A landscape with many valleys, sampled at points; each row gives a point and its height.
A ball rolls from a point to the lowest of its 3 nearest points, and stops where none of them is lower. Distance is the straight distance between rows; heights are no part of it.
<567> (h 220): [108  75  89  87 105 106 134  86 145 155 135 114 110 121 118 153 147 113
 151]
<201> (h 120): [136 124 135 164 141  99 202 143 110  74 131 144 159 117 122 154 111 142
 112]
<12> (h 30): [130 107 114 127 105 124 132 142 131 136 127 136 113 127 143 136 150 141
 137]
<78> (h 400): [165 209 173 105 121 210  14 113 140 193 128 120 124 167 134  82 145 132
 131]
<247> (h 398): [152 163 116 155 120 157 133 167 103  87 125 110 130 119 130 133  99 136
 124]
<456> (h 225): [123 108 102 138 158  57 214 130 142  32  99 151 136 102 116 196 138 127
 138]
<179> (h 276): [118  84  95 139 134  71 212  86 150  87 138 141 139 102 103 156 131 113
 144]
<481> (h 241): [121  86 111 144 135  89 175 147 137 108 141 134 113 109 112 134 124 111
 133]
<580> (h 763): [145 144 119 153 150  91 204 149 105  44 102 150 161 106 126 190 124 145
 122]
<547> (h 414): [148 208 166 109 115 203  20 137 126 175 113 114 120 163 148  84 130 115
 128]
<300> (h 230): [114 103  89 116 158  59 232 118 160  27  98 147 131  90 108 204 133 111
 145]
<50> (h 246): [108  76  91  89 105 103 127  73 148 170 138 119 116 128 126 141 153 121
 143]
<376> (h 454): [150 180 125 184 144 141 146 169 100  56 111 108 134 118 125 118  91 134
 123]
<237> (h 108): [113  73  93 112 117 103 142 114 149 136 131 120  93 112 121 148 146 110
 150]
<293> (h 704): [146 190 118 177 156 109 188 134  81  17  92 126 177 122 134 178 107 148
 132]
<209> (h 526): [141 159 137 146  84 165 109 126 103 142 133 128 146 142 154 103 108 138
 124]
<136> (h 458): [150 154 117 141  93 162 126 146 107 124 128 120 130 129 150 131 124 147
 113]
<520> (h 262): [ 97  86 139 107 134 121  96 104 142 200 143 135 125 140 131 102 142 122
 131]
<29> (h 491): [147 202 132 204 165 129 157 156  88  32 111 120 155 127 129 106  89 138
 128]
<574> (h 324): [131 104 111 143 120 119 155 171 122 114 127 131 114 119 134 149 126 131
 122]
<628> (h 332): [137 157 174  81 121 174  36 143 138 201 125 127 116 151 137 110 139 134
 116]
<100> (h 258): [109 106 154  95 138 132  77 126 135 196 137 140 119 147 134  96 136 117
 124]
<97> (h 243): [111  80 102 145 141  76 195 108 144 100 142 139 120 107 106 140 123 105
 136]
<522> (h 296): [126 123 164  70 148 161  37 112 174 224 137 124 108 140 120 100 171 146
 122]
<105> (h 396): [157 201 116 189 131 165 117 168 109  69 108 106 121 124 146 108 109 137
 134]
<147> (h 609): [144 177 128 168 145 109 188 134  79  32 107 129 177 116 127 165 101 152
 122]
<177> (h 686): [127 132 157 129  99 156 107 133 108 171 145 138 139 149 149 101 120 137
 118]
<586> (h 63): [126  88  98 126 118 110 141 146 140 125 127 134 103 117 130 138 147 130
 130]
<112> (h 250): [ 98  95 157  87 142 129  66 118 150 206 134 126 103 138 130  89 145 118
 125]
<423> (h 211): [117  90 114 155 140  89 185 137 139 100 138 142 122 108 107 142 121 117
 126]
<67> (h 275): [112  98 118 114 120 115 113 105 138 168 142 138 129 132 141 118 151 137
 136]
<103> (h 394): [110  94 139  48 158 149  47  85 184 219 144 105 103 132 105 104 158 132
 122]
<612> (h 267): [125 122 167  77 138 152  43 134 161 210 126 122 107 148 135  99 156 128
 124]
<312> (h 610): [153 164 137 166 143 110 202 140  91  52 110 139 174 120 127 170 108 148
 115]
<162> (h 272): [132 113 125 155 130 108 177 158 121  99 136 142 130 113 118 142 114 132
 117]
<577> (h 94): [125 116 136 128  97 143 116 126 123 162 135 139 136 144 154 117 142 146
 120]
<34> (h 216): [128  97  98 133 154  70 224 104 150  50 121 151 143  91 109 187 145 123
 132]
<521> (h 110): [153 196 106 175 120 168 113 153 103  74 115 106 126 123 141 117 111 138
 131]
<452> (h 204): [115  83  95 110 109 107 130 106 146 142 131 124 107 122 134 137 159 127
 144]
<248> (h 561): [ 95  84 140  30 154 138  68  83 168 218 155  93 101 134  86 117 143 113
 127]
<619> (h 381): [155 183 180  90 116 194  27 128 136 199 126 125 125 168 138  94 142 129
 120]
<163> (h 497): [145 138 119 153 120 135 151 177 100  99 125 122 123 120 123 139 105 129
 119]
<256> (h 206): [131 108 111 151 146  80 210 118 140  54 116 156 156 104 120 183 141 141
 128]
<238> (h 242): [108  74  95 130 130  89 169 119 149 113 141 124 105 106 110 140 126 100
 142]
<32> (h 190): [128 103 121 161 144  85 203 135 131  86 136 150 144 112 113 153 117 128
 126]
<314> (h 436): [144 196 136 175 103 177  93 127 104 128 123 130 139 147 157  72 109 132
 131]
<14> (h 369): [147 152 136 171 139 119 188 151  90  58 125 133 165 120 113 146  95 140
 110]
<303> (h 268): [ 92  80 134  87 135 115  92  77 149 198 149 120 124 141 119 102 145 113
 134]
<500> (h 449): [134 192 150 139 115 188  56 143 106 159 124 113 124 161 147  72  96 102
 125]
<55> (h 476): [119 136 169 101 113 159  65 145 124 182 129 127 125 151 136 101 113 122
 110]
<279> (h 20): [129 146 162 128 100 163  95 133 103 172 140 133 136 151 151  92 107 130
 116]
<523> (h 252): [125  95 113 143 127 107 158 159 133 115 127 137 108 113 124 141 136 121
 137]
<111> (h 391): [153 184 117 163  97 173 110 131  99 104 126 116 134 129 155 114 115 141
 124]
<630> (h 261): [ 99  80 116  83 116 105 115  60 143 188 150 118 125 139 122 131 149 120
 141]
<555> (h 111): [125 160 170 104 113 173  66 143 117 174 128 118 125 153 136  95 114 117
 119]
<288> (h 92): [ 91  91 141  71 150 127  71  90 155 211 138 116 102 138 109  99 143 111
 133]

For each start below, name the point where the ball stops.
<547>: <288>
<481>: <201>
<500>: <279>
<179>: <201>
<574>: <12>
<456>: <201>
<97>: <201>
<136>: <521>
<78>: <288>

Two balls start at each pair of points below. Name the first point that both come to, or write -.
<67>, <520>: -
<376>, <314>: <521>
<312>, <293>: <14>

For each start below, name every point that the ball comes to, in order.
<34>: <256>, <32>, <201>
<162>: <32>, <201>
<300>: <256>, <32>, <201>
<522>: <112>, <288>
<147>: <14>, <201>
